Points, in no order, along strands that fork and pass close to each other.
In the rows, 128 means zero.
Two points are linked if the straight distance between their rows is under 122. Some points are linked to none.
Q_826: [113  74  91 204 137 130  94 120 148  95 110 116 149 137 121 110 127 105
 167  76 191 110 176 152  87 112 122 153  75]
Q_34: [163 131 148 152 134 145 103 119 142 115  76 203 147 134 147  76  35 101
 203 154 127  73 197 134 148 111 121  96  42]
Q_577: [133  80 140 178  68 157 129 170 125  75  88 137  97 130 130 148 118  81
  97 113  93 116 106 103 126 143 111 128  94]
Q_184: [117 159 156  75 119 117 170 160 165 158 151 123 153 160 165 145 107 135
 125 158 114 158 132 148 138  99 144 141 160]
Q_619: [126 122 111 133 110  64 115  95  97 165 142 133 108 111 137 159 144 116
 119 119  86 155 135 138 113 153 142 119 157]
Q_390: [128 130 136 148 114 105 110  92 133 161  98  82 156  99 114 133 135 162
 179 146 154 174 126 171 142 114 154 130  91]
Q_444: [ 93 122 132  98 101 115 100  96 119 104 180  91 116 131 138 145 138 103
 130 114 111 163 129  95  80 136 108 140 199]
Q_664: [138 126  81 146  71 136  90 123 116 141  93 115 117  84 125 156 204 102
  51 117 132  85 130 116  90  99 117 138 134]
Q_657: [163 147 129 137 114 137 158 119 137 170  86 138 192 133 120  94  95 153
 195 185 127 149 146 153 122  91 189 131  65]
Q_662: [176 143  97 139 124  85 155  94 130 153 112 112 129 103  80 151  81 129
 178 167 132 184  77 157 107 135 162 102  69]
Q_603: [135  85  80 167  81 139  81 111 113 148  82 100 116  87 107 150 178 111
 111 133 135  61  90 141 100  98 111 156 108]
Q_107: [162  99 146 174 161 127  93 130 157 101 102 174 155 163 131  92  36  92
 192 117 164  84 208 130 161 122  99 134  47]
Q_315: [141 102 104 114 168 160 146 139 119 131 115 184 176 146 130  97  65 145
 165 133 129  94 192 156 137 142 140  94  93]
Q_566: [ 83 191 140  69 171  76 159 106 124 135 143 130 129 162 166 138 184 172
  99 138 120 178  71 114 155 132 101 131 184]
Q_849: [120 113  94 150 120 133  99  91  84 169 155 112  79  99 111 151 158 109
 120 122  89  97  79 102  87 120 112 141 160]
Q_606: [139 135 163  82 192 155 156 149 147 157 132 133 158 124 165  93 115 154
 111 119 133  89 178 145 157 100 157 138 129]
Q_819: [123  48 107 182 124 143 111 159 141 111 140 108  98 113  84 149 124  95
 125 124 156  98 145 115  84 142 105 124 117]
Q_397: [119 139 175 123 124 161 100 141 137  99 149 170 136 128 141 115  68 113
 183 156 159  99 188 141 166 128  98 116 121]
Q_788: [166 109  82 152  91  75 109  59 107 167 120  50  73  81 105 141 112  89
 161 173  92 124  48 114  81 102 131 130  94]
Q_302: [100 157 129 130 126 148 150 141 122 166 124 162 122 126 171 169 152 144
 105 131 105 161 133 126 121 135 110 101 130]
Q_311: [ 86 120 106 169 142 145 126 110 157 150 140  97 143 140 127 149 178 146
 142 117 126 126 163 165  71 114 128 128 139]
Q_886: [ 62 139 140  82 138 101 111 146 131  86 161 136  85 137 112 137 157 151
 112 119 133 121  70  69 115 155 118 129 184]
Q_538: [121 156 110 110 116  96 123 147 156 116 164 125 105 144 143 146 200 156
  24 138 133 112 114  82  77 135 116 121 197]
Q_96: [ 93 136 129 112 143  64 122 111  91 103 189  79  85 153 171 130 158 139
 131 130 117 196  62  49 132 161 134 126 178]
Q_307: [ 81 140  54  73 140 103  73  87  96 130 165  42  83 138 150 159 162 100
 123 141 126 122  84  63  99 149 124 155 203]
Q_766: [118 132 111 107 148 126 144 141 147 103 196 116 107 131 146 142 159  91
 124  83 126 118 181 110 120 150 125 145 161]
Q_607: [175 148 134 104 141 134 140 106 128 156 116 153 145 103 105 103  34 137
 196 148 128 145 116 151 141 140 166  72  84]
Q_602: [ 98 156 135 150 139 163 119 149 134 128 114 138 136 125 129 122  99 162
 163 146 124 123 125 186 163 125 124 107 117]
Q_681: [142 114  44 157 112 138 111 112 106 136 129  90 113  93 107 136 158 138
 142 115 155 151 119 123 125 116 140 146  89]
Q_804: [112 165 150  79 138 126 164 137 148 137 192 141 157 170 179 133 140 157
  98 155 138 162 142 109 109 146 135 127 191]
Q_144: [143  77 113 154  63 154 123 180 142 110 114 109  98 132 113 137 130  92
  92 126 145 102  83 136 143 127 110 144 123]
Q_244: [133 130 128 112 126  52 131 116  32 144 120  83  71 127 136 118 184 105
  74 182 110 109  13  64 114 107  89 153 174]
Q_334: [ 91 111 129 137 123 130  85 140 155  63 159 119  81 159 109 133 110  65
 138  82 126 114 165  84 126 125  64 148 143]
Q_584: [131 104 122 131 156 173 140 152 142 139 106 168 172 138 115  96 132 144
 146 103 143  76 181 180 145 128 134 109 107]
Q_894: [110 134 121 163 133 120 100 159 170 141 124 159 170 155 155 122  98 115
 160 132 185  84 212 171 126 109 152 136 113]
Q_574: [109 112  42 118 112 150  88 118 128 111 132  82  91 103 129 159 147  94
 122 106 151 113 136 101 111 119 113 148 117]
Q_23: [144 165 129  98 147 127 159 128 159 175 119 128 176 152 150 110 175 188
  61 140 125 136 165 159 130 118 136 102 171]
Q_51: [115 125 193 122 145 152 136 183 150  91 136 185 124 158 124 103 105 119
 100 118 159 117 193  87 154 148  92 103 151]
Q_755: [181 144 107 147 117  67 132  63 100 155 110  74  86 132  81 136 137 126
 132 178 120 186  39 144 158 101 109 140 109]
Q_440: [147 106 110 180  97 135 129 110 152 102 151 124 128 104  97 127  95 120
 182 147 107 134 117 129  92 118 161 156  69]
Q_690: [117 136 128 123 148 101 100  69  75 159 154  87  57  95 130 159 119  99
 147 124  86 129  54  96  87 123 125 126 159]
Q_85: [127 167 147  84 149  87 162 125 117 158 130 121 136 142 143 157 160 160
 106 167 140 181  81 142 168 131 108 125 151]
Q_418: [126 124  98 106 148 102 132  85  58 129 171  40  61 122 119 112 179 120
 143 155  96 140  52  66 122 137 107 131 171]
Q_267: [119 115 126 130 101 126 122 137  88 134 104  81  96 108 115 142 177 132
  79 135 107 143  62 102 125 121 109 112 147]
Q_468: [101 109 116 178  93 142  80 123 146  90 148 146 123 113 127 143 147  95
 164 119 146 102 187 145 106 122  77 133 135]
Q_582: [138 101 107 195 151 141 133 152 173 103  70 181 161 174 122 110 126  94
 149  90 136  82 222 131 122 121 112 145  45]
Q_345: [ 74 112  91 110 157 138  88 125 141  87 158 103  85 140 159 165 104 114
 104 103 147 131 119 113 126 158  93 138 161]
Q_3: [146 147 143 101 145 151 128 153 165 122 123 178 187 144 129  85 141 160
  81 153 163  63 220 144 140 120 131 109 149]
Q_93: [127 158  71  99 146  51 138  68  56 137 136  79  89 138 117 160 198 115
  95 198 118 169  61  82 123 118  88 140 174]
Q_203: [125 144 161  85 171  99 147 115 110 133 180 110 128 125 169 133  77 146
 127 144 139 175  81 118 152 160 150 137 135]
Q_784: [133 115 157 186 133 160 134 140 145 101 119 178 106 137 124 112  84 116
 140 105  62 105 153 140 135 137 125 134  89]
Q_296: [156 106 132 147 153 151 146 127 133 106 126 151 170 122 129  76  58 141
 183 156 112 104 167 167 133 130 150 129  63]
Q_166: [139 160 159 126 135 168 134 180 176 116  81 189 144 162 142 100 133 150
  53 118 124  63 212 124 161 120 123 108 143]
Q_633: [ 80 103  54 103 127 125  93  98 118 110 158  80  87 134 133 166 126  90
 125 118 107 112  92  88 107 151 123 158 145]
Q_74: [112  99  90 176 112 136  83 108 146 100 131 100 126 107 129 123 106 112
 204 112 184 136 166 147 108 134 127 124  70]
Q_927: [119 111 151 103 135 144 164 160 135 101 110 165 148 147 122  96 130 163
 113 141  85 102 138 145 163 163 129 114 136]
Q_367: [110  84 144 101 118 143 148 131 150 104 124 137 135 148  99 119 156 163
  86 120  93 108  95 121 136 162 118 140 155]
Q_874: [138 130 105 148  98 103 110 103 123 151  90  80  68 105  86 145 135 106
 150 130  76 115  53 117 112  95 150 132 108]
Q_806: [146 129  99 123  97 139 140 131 133 141 138 153 155 121 115 129 171 131
 109 102 134 122 158 152 125 122 142 136 142]
Q_589: [143 133 136 116 134 149 149 141 130 113 103 110 134  77 134 142 225 142
  54 109 123 107 129 126 120 118 125 146 141]
Q_285: [132 131 136 108 122 161 112 114 132 122 127 165 130 102 100 125  37 134
 181 126 141 134 115 134 135 162 124  87  89]
Q_904: [ 95 149 106 129  95 145 102 121 121  95 106 151 101 121 122 149  76 123
 124 107  86 155 118 125 132 135 117 123 106]
Q_688: [109 123 122 138 138 117 145 121 134 123 167  79 111  91 139 163 166 144
 136 157 125 151 114 126 142 132 124 140 145]
Q_273: [148 106 118 179  99 159 131 142 116  99  42 157 177 112 107 101 139 122
 170 100 151 113 136 162  89 118 131 115  35]
Q_347: [150 158 106 129  99  96 107 104  89 180 137  77  63  94 110 152 187 114
 121 118 134 153  99  92 158  99 140 144 164]
Q_62: [110  71 109 171 136 125 101 143 147 123 147 135 132 103 108 163 132 153
 104 133 169 108 160 140 108 162 132 129 136]
Q_908: [132 111 150 124 155 167 138 155 141 124 135 137 131 108 133 121 133 156
  57 106 161 113 141 118 147 142 102 131 132]
Q_475: [149 160 129 144 138  87 115  73 118 141 149 117  82  82 124 152 102 141
 154 133  93 153  81 128 137 137 159 139 107]
Q_73: [137 132  72 114 123 124 149 124  70 137 126  82  82 113 124 144 147 126
 104 140 124 183  56  94 148 123 114 127 125]
Q_137: [143 103 126 167  81 181 109 140 116 123  90 142 113  86 108 151 173  72
  89  91 146 107 138 105  91  97  96 138 121]
Q_388: [153 150 145  99 131 143 163 131 132 188 106 145 177 178 120  87 135 179
 109 135  93 136 133 164 155  99 148 121 155]
Q_680: [150 136 123 134 109 176 152 172 153 169  96 160 178 141 152 110 153 147
 125 125 174  85 170 179 140 111 113  84 110]
Q_450: [ 92 140 158 143 126 146 111 158 146 101 152 158 109 124  86 140 106 109
 154 124 121 104 130 133 121 107 119 145 146]
Q_526: [143 120 159 107 133 145 154 149 113 169  91 114 160 111 132 127 150 158
  89 126 142 136  98 176 149 127 120  92 137]
Q_376: [117 161 133  81 153  72 139  82  91 140 152 110 104 133 159 159 112 139
 135 141 138 201  49 119 166 151 121 131 144]
Q_767: [142 176  96  89 128  55 160 106  66 133 132 104  79 135 126 145 173 109
  97 141 114 193  52  78 157 110 110 148 158]
Q_4: [121  99 153  77 156 143 137 152 132 134 113 135 183 166 148  72  59 145
 148 179 128 112 217 118 128 106 158  96 144]
Q_411: [ 99  97 102 141 107 136 103 113 163 136 111 102  93 106 109 172 137 113
 180 130 136  98  90 149 103 125 117 122 100]
Q_901: [120  72 103 183 174 128 101 135 162  92 135 131 145 156 109 130 108  79
 149  79 183  94 206 143 107 140  78 144 103]
Q_259: [150 129  93 127 140 165 128 138 163 137 110 168 196 178 170  82 114 151
 123 152 152  63 245 149 144  96 133 111 119]
Q_159: [ 72 148 136  85 155 136 131 143 132  66 166 133 108 147 178 135  95 114
 124 103 129 151 120  92 136 148 102 139 140]
Q_186: [118 146 135 111 129 121 127  74 162 120 165  90 131 134 161 143  51 125
 174 152 105 179 108 143 127 132 157 136 108]
Q_230: [125 121 131 106 114  96 146 122  70 128 179 147  78  99 156 132 163 124
 109 133 118 150  53  64 117 165 102 119 165]
Q_661: [129  90 115 151  96 133 112 139  97 141 161 127  73 110 146 145 162  88
  64 107 109  88 107  98 100 125  99 137 160]
Q_321: [142 144 188 161 118 183 129 168 127 117  93 166 126 154 120  91  90 124
 117 100  70 102 127 141 170 119 130 127 121]
Q_596: [111 137 202  99 146 103 140 160 120 151 166 154 122 132 174 118 152 154
  82 111 149 150  85  91 135 136 121 105 179]
Q_479: [147 145  96 128 144  94 131  89  78 151 147 113 134 124  73 142 168 163
 109 155 130 193  97 130 139 130 127 138 164]
Q_212: [102 135 143 121 128  86 130 182 122  95 143 132 104 104 111 151 178 124
  93 115 119 111 136 119 137 153 146 127 181]
Q_975: [149 154 118 140  91  81 112 102 118 172 107  82 114 101 105 154 173 128
 154 136 142 172 112 144 154 104 153 138 125]
Q_498: [107 133 158 114 138 147 144 142 155 113 149 147 105 117  93 147 102 137
 159 137 103 133  98 102 137 149 144 146 127]
Q_980: [140 123 153 157 116 125 112 118 170 105 148 157 114 140 110 108  69  76
 199  95  85 109 173 136 129 131 128 139  88]
Q_15: [142  93 146 162 111 198 141 147 156  99  50 176 160 137 118 136 132  99
  95 109 152  89 172 111 149 138  97 136  59]
Q_163: [173 136 111 169  91 129 133  96 152 137 108 115 124  96  87 131 104 140
 206 166 139 151  86 129  96 119 165 121  44]
Q_547: [131 170 146 108 122 124 139 142 146 134 147 154 131 123 138 141 185 162
  16 130 148 115  86  95 114 112 113 151 182]
Q_461: [153 105 188 110  98 138 150 154 151 108  84 111 112 118 105 111 120 105
 135  93 101 120 101 147 155 134 142 136  95]
Q_934: [111 182 109  99 140  86 120  82 125 167 171  85 114 132 160 191 187 115
 116 154 150 166  91 136 128 117 113 139 198]
Q_481: [104 144 159 111 167 142 114 168 135 104 156 186 135 175 177 102  68 139
 105 128 140 113 183  94 169 152 127 112 153]
Q_58: [116 178 129  70 196 156 150 152 124 163 151 154 156 137 146 114 121 147
 118 117 148 106 181 143 156 127 152  99 166]
Q_999: [130  84 115 227 124 154 116 150 131  97  55 141 155 120 131 109 158 113
 141  93 166  85 147 172  87 113 110 146  59]
Q_750: [104 175 109 110 149  93 126  87 107 158 183 120 117 143 182 182 150 115
 124 135 128 187 103 111 107 170 134 121 203]
Q_24: [107 147 133 135 139 151 124 119 123 118 200 116 161 139 160 138 113 129
 152 139 146 155 151 163 108 142 114 126 175]
Q_834: [150 128 159 146  82 179 135 142  94 125 119 152 115 102  96 128 158  94
 106 102 113 130  95 108 123 104 112 144 136]
Q_298: [120 131  99 127 114 121 101 129 144 103 169 111 114 137 133 147  65  88
 165 104 148 151 153 122 136 152 146 143 122]
Q_919: [131 128 151 126 151 155 137 139 160 160 113 113 150  90 139 122 144 154
 123 111 140 123 167 152 156 102 174 161  98]
Q_31: [115 141 114 118 149  82 119 139  56 139 162  66  67 121 103 116 198 137
 101 152 132 146  73  50 107 122 112 108 204]
Q_361: [108 133 163 174 107 159 106 156 153  97 117 170 134 119 119 145 106 104
 165 137 156  89 177 136 126 117  87 140 104]
Q_632: [168 121 181 135 121 149 133 134 135 156  61 159 151 138 115 103  53 156
 113 137  97 125 101 138 160 146 183 112  89]
Q_938: [167 131  86 160 128  70 129  44  82 149 123  65  82  85  85 159 135 119
 152 197 115 174  61 115 116 127 120 132  95]
Q_234: [145 147 144 101 115 116 134 127 106 132  76  84 102 101 129 134 229 126
  38 104 113 123  81  91 116 108 107 133 169]
Q_797: [125  88 156 115 118 137 153 167 154  94  69 143 143 127 118 144 124 126
 105 106  95  92 133 166 153 140 142 141  99]
Q_130: [149  91 129 130 116 170 118 105 124 135 105 152 125 107 102 127  86 131
 148 101 134 112  88 152 136 150 108 113  72]
Q_377: [102 141 110  82 110  66 125 117  84 109 154 113 107 128 160 149 173 121
  51 137 109 148  69  72  93 110 112 161 184]
Q_257: [162 122 148 154 134 119 139 113 122 111  99 138 133 112  98  96  46 151
 125 117  81 140  92 174 127 136 171 121  78]
Q_851: [109 165 138  87 151  90 156 105 130 136 165  92 120 153 144 122 221 163
  76 109 124 162 102 121 120 126 103 115 206]
Q_326: [108 177 174  80 142 130 140 145 121 104 144 169 127 176 127  79  89 164
 131 107 106 142  90 102 163 127 161 134 154]
Q_568: [149 150 169  79 161  96 149  83 134 129 160 117 138 123 149 111  36 140
 161 157  96 161  93 137 139 144 167 127 104]
Q_61: [ 83 133 148 117 149 147 129 147 175 104 133 130 158 166 156 115 104 148
 121 151 121 129 212 133 136 112 132 143 134]
Q_350: [111 124  92 146 107 137 115 153 128 102 156  93  77 123 143 131 192 104
  56 118 133  71 134 111  92  99  80 132 182]
Q_238: [144 132 131 127 132 138 136 173 179 102 145 155 143 138 142 118 152  94
  96  86 149 102 241 126 133 131 100 111 134]
Q_453: [111 137 114 132 106 128 110 120 123 133 128  98 119 129  90 138 137 119
 128 114 103 156  95 148  94  72 133 172 153]
Q_448: [142 115 144 170 129 169 158 165 156 116  72 148 205 113 149  96 164 124
 123 106 176  95 203 164 121  98 132 150  66]
Q_831: [133 118 119 110 127 123 136 122 129 109 116 100 128 127  81 119 165 178
 107 117  88 148 101 118 151 134 152 162 129]
Q_53: [141 150  94  89 153  67 129  48  63 160 148  56  66 125 102 144 179  85
 150 169  94 151  51  80 117 110  94 153 164]
Q_477: [143 110 135 144 160 122 130 115 122 117 137 136 150 109 131 114  69 161
 136 154  97 128 141 163 134 138 171 160 101]
Q_676: [108 124 176  95 176 108 138 153 129 152 152 117 122 142 168 113  90 168
 102 112 146 145 108 137 163 145 144 120 158]
Q_201: [114 149 138 121 121 112 127 129  90  92  94 137  94 104 123 143  91 133
 107 123  80 153  60 132 126 149 127 126 110]
Q_719: [121 150 112  88 158 112 127 131 116 143 172 111 182 174 175  98  96 147
 134 160 120 150 192 160 149 151 171 107 175]
Q_825: [143  96 122  95 138 150 151 119 108 127 133 104 108  76  90 141 113 125
 153 120 139 144  72 142 128 139 118 111  98]
Q_545: [165 130 137 150 128 140 159 136 125 167  74 125 168  81 139 128 174 137
 148 110 140 121 149 171 145 102 161 134  85]
Q_95: [136 106 113 132 164 156 117 156 158 148 103 154 173 203 168  64  75 117
 174 155 157  68 244 119 140  84 145 110  99]
Q_134: [162 119 142 150 126 178 147 157 167 149  93 155 157 115 137 131 199 135
  64 105 168  79 174 153 121 132 105  96 107]
Q_122: [176 102 117 162  86 146 136 125  93 154  98 105 115  97  95 128 182 141
 101 130 120 138  60 131 158 147 129 123 135]
Q_245: [104 110 108 152 137 140 108 102 150 128 152 109 131 143  84 132 136 128
 194 108 117 142 153 155  85 148 136 109 134]
Q_895: [129 146 165 114 104 116 130 134 111 145  84 153 122 110 109 166 115 118
 101 130  99 134  58 153 140 124 136 132 134]
Q_594: [123 145  76 139 146  87  95  63  71 165 183  64  95 108 149 178 129  90
 156 152 118 162  85 131  94 140 117 120 173]
Q_11: [149 116 109 141 116 107 140  81  99 170 119 118 166 118 104 142 157 166
 100 155 117 169 116 173 120 125 132 142 135]
Q_32: [146 181 166 119 145 108 163 150 127 158 119 130 165 126 119 121 188 161
  54 124 139 135 135 165 134  88 148 126 187]
Q_303: [136  92  81 150 102 108 105  89  94 150 147  51  85  74 132 145 117  77
 169 153 126 117  98 104  70 109 127 151  98]
Q_585: [109 132  95 109 153 123 124  93 121 132 182  71 102 141 142 132 193 160
  94 111 131 143  87  93 114 140  96 125 196]
Q_22: [134 130 151 137 152 141 132 174 159  96  81 187 152 176 128 105  81 100
 129 120 114  74 200 138 188 116  96 148  96]
Q_407: [101 131 123  98 168 103 113 102 119 100 192  81 154 134 158 154 118 133
 142 137 142 161 126 160 126 170 142 142 194]
Q_679: [148 107 169 179 105 157 125 138 147 101  54 154 180 141 108  76 101 109
 191 105 129  89 158 180 109 112 132 138  52]
Q_20: [114 151 126  99 150  84 120 114 126 133 148  79 172 140 139 124 121 163
 144 142 142 175 149 163 163 151 148 118 174]
Q_672: [141 101 136 137 167 122 123 149 191  89 128 156 164 152 122 132 128  83
 121  97 192  88 252 130 126 123  70 123 112]
Q_827: [143 116  99 162  70 134 101 138 124 114 155  96  87 135 121 120  99  86
 152 105 126 156 118 126 119 114 120 125 108]
Q_637: [113 160 172  87 152 119 157 162 145 120 161 166 145 153 162 112 150 161
  48 124 145 137 125 103 112 124 127 139 174]
Q_92: [108 118 110 153 109 164 116 153 147  77 153 122 114 113 131 128 178 116
  98 119 151  99 154 133 118 122  61 127 156]
Q_773: [128 124 179 146 127 159 105 146 150 120  89 151 139 143 130  72  47 137
 188 148 135  99 191 132 174 121 119  88  95]
Q_146: [162  90 141 113 144 161 140 173 170 129  66 200 166 179 121  93  93  97
 148 140 142  62 213 108 170 120 113 118  84]
Q_465: [ 87 139 138 112 100 135 101 131 152  83 167 124 125 143 115 127 153 128
  92 107 142 132 148 119  96 128  89 124 189]
Q_503: [112 120 136 146 115 120 114 119 147 129 114 101 159 117 139 106 102 143
 214 134 167 150 170 167 109 109 148 119  80]
Q_858: [158 108 109 155 117 125 135 111 106 155 113  86 160  97  95 147 194 153
  67 155 158 148 117 152  89  98 109 138 151]
Q_914: [113 136 112  99 127 128 137  95 130 136 147 138 155 116 162 172  63 128
 157 156 120 158 109 172 119 152 123 122 104]
Q_507: [ 94 136  95 147 117 161 136 144 131 113 113 148  93 137 135 164 130 114
 112 111 104 142 144 115 103 138  89 113 109]
Q_697: [115 141 111 105 138  95 112  62  83 148 167 102 103 137 102 131 161 163
 108 131 129 179  60 111 128 135 100 131 201]
Q_277: [ 98 117 130 117 124 132  97  81 140 112 166  90 114 135  86 142 107 113
 179 124 103 165 118 107  81 148 130 123 160]
Q_478: [137  83 151 146  76 165 121 156 143  97  82 170 115 129 135 139 131 103
  82 100 132 112 153  96 147 158  89 115 105]
Q_17: [ 77 176  90 104 141  90 105 120  81  82 199 113 105 159 181 130 167 113
  83 130 126 142  68  62  84 126 111 150 208]
Q_992: [123 155 172  88 129 145 161 172 151 128  89 172 167 159 118 106 136 162
  90 139  88 123 132 130 151 112 158 128 161]
Q_9: [123 122  96 180 132 108 103 138 123 117  89 160 136 126 133 113  84 135
 201  98 144  93 180 188 128 141 160 104  57]
Q_918: [124 133 153  98 166 134 172 125 155 148 155 130 141 144 114 121 107 185
 148 171 103 145 117 101 162 142 166 139 122]
Q_650: [109 184 114 122 133 124 133 106 143 122 158 134 110 149  90 134  79 133
 187 129  74 154 103 154 115 148 150  87 121]
Q_698: [138 131 112 137 108 126 154 155 127 173  86 124 177 116 159 116 159 142
 163 140 178 110 161 208 140  97 143 103  84]
Q_33: [155 108 127 174 106 159 132 136 112 166  65 136 153 119  95 124 166 161
  96 112 125 120  91 167 163 141 130 108 120]
Q_985: [ 98 146 132  89 148  79  99 106  94 124 167  72  67 120 171 158 110 116
 139 110 137 170  63  85 140 169 135 121 165]
Q_926: [ 66 157 174  82 170 123 127 165 140  87 159 173 124 168 195 114 102 153
 114 119 142 148 117  68 156 167 119 115 151]
Q_284: [130  70  50 161 114 156 107 159 121 117 130  87  97 106 105 145 152  78
  94 117 175  72 128 105  87 120 101 133 108]
Q_125: [118 137 173 140 116 142 125 169 108 112 160 152  95 125 120 123 132 101
 109  99 132 116  92 126 130 110  99 142 167]
Q_467: [157 104 161 130 100 169 134 165 143 142  35 162 206 131 135  83 128 133
 134 133 162  93 202 154 123  98 151 135  84]
Q_441: [160 130 127 166 120 141 129 102 153  96 161 131 148 134 124  93  40 109
 198 130 115 129 166 146 106 132 158 132  67]
Q_696: [159 134 136  94 127 136 124 110 139 165 121 139 160 145 150  88  21 122
 211 167 146 125 174 138 125 117 187  83  75]
Q_458: [166 136 181  88 108 115 164 135 111 143 123 140 131 130 137  97 148 160
 112 117 102 159  99 118 187 143 149 130 143]
Q_723: [129  96 129 107 172 150 105 138 135 120 125 164 172 187 138  79  26 103
 156 172 139  93 236 110 142 115 152 120 132]
Q_906: [137 112 146 172 122 151 134 172 146 138  87 123 124 111  99 124 122 121
 161 102 148 155 162 120 129 126 155 113  74]
Q_998: [157 130 134 142 124  99 175 110 125 170  69 119 157 110  92 157 113 135
 155 166 106 164  73 175 125 114 145 112  75]
Q_410: [ 90 140 119 110 126  75 109 116  62  96 134 114  68 117 134 129 146 123
  81 142  89 115  13  55 107 112 113 151 161]
Q_878: [164 142 121 143 113 169 136 148 150 111 103 129 155  78 128 153 221 138
  31 115 170  72 147 151 103 119 107 116 132]
Q_123: [ 89 122 119 139 139 129  85 119 116  72 132 107  57  90  77 129 113  92
 143 108 101 102 129  86 114 141 123 146 124]
Q_139: [117 121 139 132 147 131 112 155 163  85 151 139  91 140 125 124 145  85
 106  67 157 108 197  89 146 132  96 153 148]
Q_828: [152 133 142 107 145 126 169  90  94 159 144 155 139 118  99 126 119 144
 139 124  72 178  96 129 113 140 131 121 135]
Q_705: [152 112 131 159 127 150 126 132 125 146  86 144 138 107  90 138 120 143
 151 107 145  93  71 190 147 124 157 125  89]
Q_833: [129 151  89 118 113  67 126 122  97 138 142 104 110 123 140 166 205 136
  23 162 123 137  99 104  95 108 117 130 192]
Q_228: [124 128 114 110 107 133 132 153 155  98 184 148 133 140 139 144 111  72
 167 109 139 117 191 138 137 146 130 145 120]
Q_396: [150 105 136 192 149 165 145 172 164 107  72 180 185 156 139  98 143 106
 126 113 177  84 219 147 112  97  86 106  76]
Q_641: [150 131 170 171 117 159 151 190 128 114 101 148 147 140 148  86 120 134
  70 114 111 127 161 139 161 119 147 141 125]
Q_99: [154 131 107 107 159 139 169 110 149 193 129 122 137 142 101 138 118 162
 163 132 121 168 114 129 168 138 164 122  98]
Q_25: [153 157 137  96 139 164 126 116 125 159 159 167 133 160 153  98  52 148
 171 127 112 155 167 117 164 147 157  88 127]
Q_915: [152 110 129 159 107 145 141 144 134 160  60 167 192 162 143  72 110 167
 183 161 128  97 182 150 125  98 179 124  68]
Q_445: [116 126  86 154 107  74  94  76 109 166 158  88 108 117 115 174 150 102
 166 151 108 156 123 145  80 132 144 124 154]
Q_771: [160 119 157  97 130 162 173 164 142 161  99 170 169 126 110 106 113 136
 148 156 138 124 159 115 148 133 165 109 102]
Q_324: [101 153 146  92 121 138 122 124 158 104 190 147 167 153 148 123 137 144
 116 135 140 118 177 133 107 145 106 125 200]
Q_14: [190  91 189 157  77 166 126 143 143 109  76 149 151 117 112  91 102 115
 153 113 123 110 130 149 158 123 150 139  66]
Q_674: [143 128 163 153 126 173 123 167 175  91  74 197 156 154 117 127 128 108
  74 102 136  66 179 118 168 118 106 162 113]
Q_375: [109 166 130  94 138 101 140 136 119 128 134 140  97 133 133 146 149 145
  93 115 122 142  51  92 160 110 145 179 155]
Q_274: [ 80 161 180  74 172  84 146 126 103  86 163 164 129 148 167  93 113 157
 137 107 103 155  83  79 133 157 147 127 154]
Q_572: [130 129 148  63 148 113 141 140 109 144 121 140 185 161 149  90  89 168
 110 167 113 146 179 130 152 139 166  98 157]
Q_731: [166 122 135 184 108 141 156 123 142 170  87 155 151 106 122 122 101 156
 200 160 157 139 112 149 105 122 176 109  34]
Q_862: [156 115 127 107 114 132 143  97  88 122 180 145  97  99 119 129 137 133
 139 112 108 163 108  83 126 160 131 130 138]
Q_383: [135 104 100 158  87 117 108 104 110 145  74 109 120  75 103 159 157 124
 166 135 107 100  76 146 100 110 136 139  74]
Q_916: [121 153 140 104 124 126 145 124 145 166 145 110 142 136 106 160 120 128
 143 134 135 156  89 157 121  90 160 158 148]
Q_758: [129  98 123 165 124 106  91 136 139 115 104 176 169 146 140 108  71 106
 180 107 180  93 214 164 121 142 136 124  79]
Q_553: [125 134 110 132 132 146 150 120 142 164 139 114 191 137 156 116 131 146
 181 137 148 134 192 178 117 115 151 103 105]
Q_987: [128  89 156 105 112 114 132 126 109 126 158 149  83 101 155 133 178 124
  68  96 122 114  80  67 123 160 114 142 153]
Q_44: [ 97 150 123 122 137  97 149 120 105 135 178 152 110 138 172 158 154 120
 105 119  85 163 128 117 101 160 126 114 167]
Q_16: [131 132  63 132 132 153 130  87 146 152 156  89 122 139 110 149 121 150
 167 126 145 175 103 146 144 130 144 137 105]
Q_488: [ 70 129 173 112 152 121 122 154 144 117 138 128  63 127 108 139 123 144
 144 115 112 123  70 104 140 155 125 114 152]
Q_219: [154 116 131 120  74  99 128 135 149 149 134 136 121 110 131 148 104 120
 175 132 131 130 115 160 155 148 149 124 106]

A fork is a point with three links. Follow the links from the first point to the second and name the forks in between, in order.
Q_11 / Q_758 => Q_376 > Q_203 > Q_637 > Q_804 > Q_324 > Q_465 > Q_92 > Q_361
Q_307 / Q_410 => Q_633 > Q_574 > Q_498 > Q_450 > Q_361 > Q_92 > Q_465 > Q_324 > Q_804 > Q_637 > Q_377
Q_257 / Q_582 => Q_296 > Q_441 > Q_163
Q_184 / Q_137 => Q_804 > Q_324 > Q_465 > Q_92 > Q_361 > Q_450
Q_874 / Q_159 => Q_383 > Q_450 > Q_498 > Q_574 > Q_633
Q_690 / Q_568 => Q_661 > Q_92 > Q_465 > Q_324 > Q_804 > Q_637 > Q_203

Follow the links from the first point to the second, and from the first to the third. Name the last point that the two ways share.
Q_681 / Q_230 / Q_804 => Q_92
Q_34 / Q_407 / Q_245 => Q_465
Q_676 / Q_4 / Q_987 => Q_324
Q_440 / Q_526 / Q_53 => Q_267

Name the points in between on the shortest way along the links from the first point to the second, in order.
Q_361 / Q_697 => Q_468 > Q_92 > Q_465 > Q_324 > Q_804 > Q_637 > Q_596 > Q_676 > Q_203 > Q_376 > Q_85 > Q_566 > Q_851 > Q_585
Q_274 / Q_828 => Q_926 > Q_159 > Q_345 > Q_633 > Q_574 > Q_681 > Q_16 > Q_99 > Q_918 > Q_498 > Q_450 > Q_361 > Q_468 > Q_92 > Q_350 > Q_661 > Q_987 > Q_230 > Q_862
Q_619 / Q_303 => Q_445 > Q_594 > Q_690 > Q_849 > Q_661 > Q_350 > Q_92 > Q_468 > Q_361 > Q_450 > Q_125 > Q_834 > Q_137 > Q_664 > Q_603 > Q_383 > Q_874 > Q_788
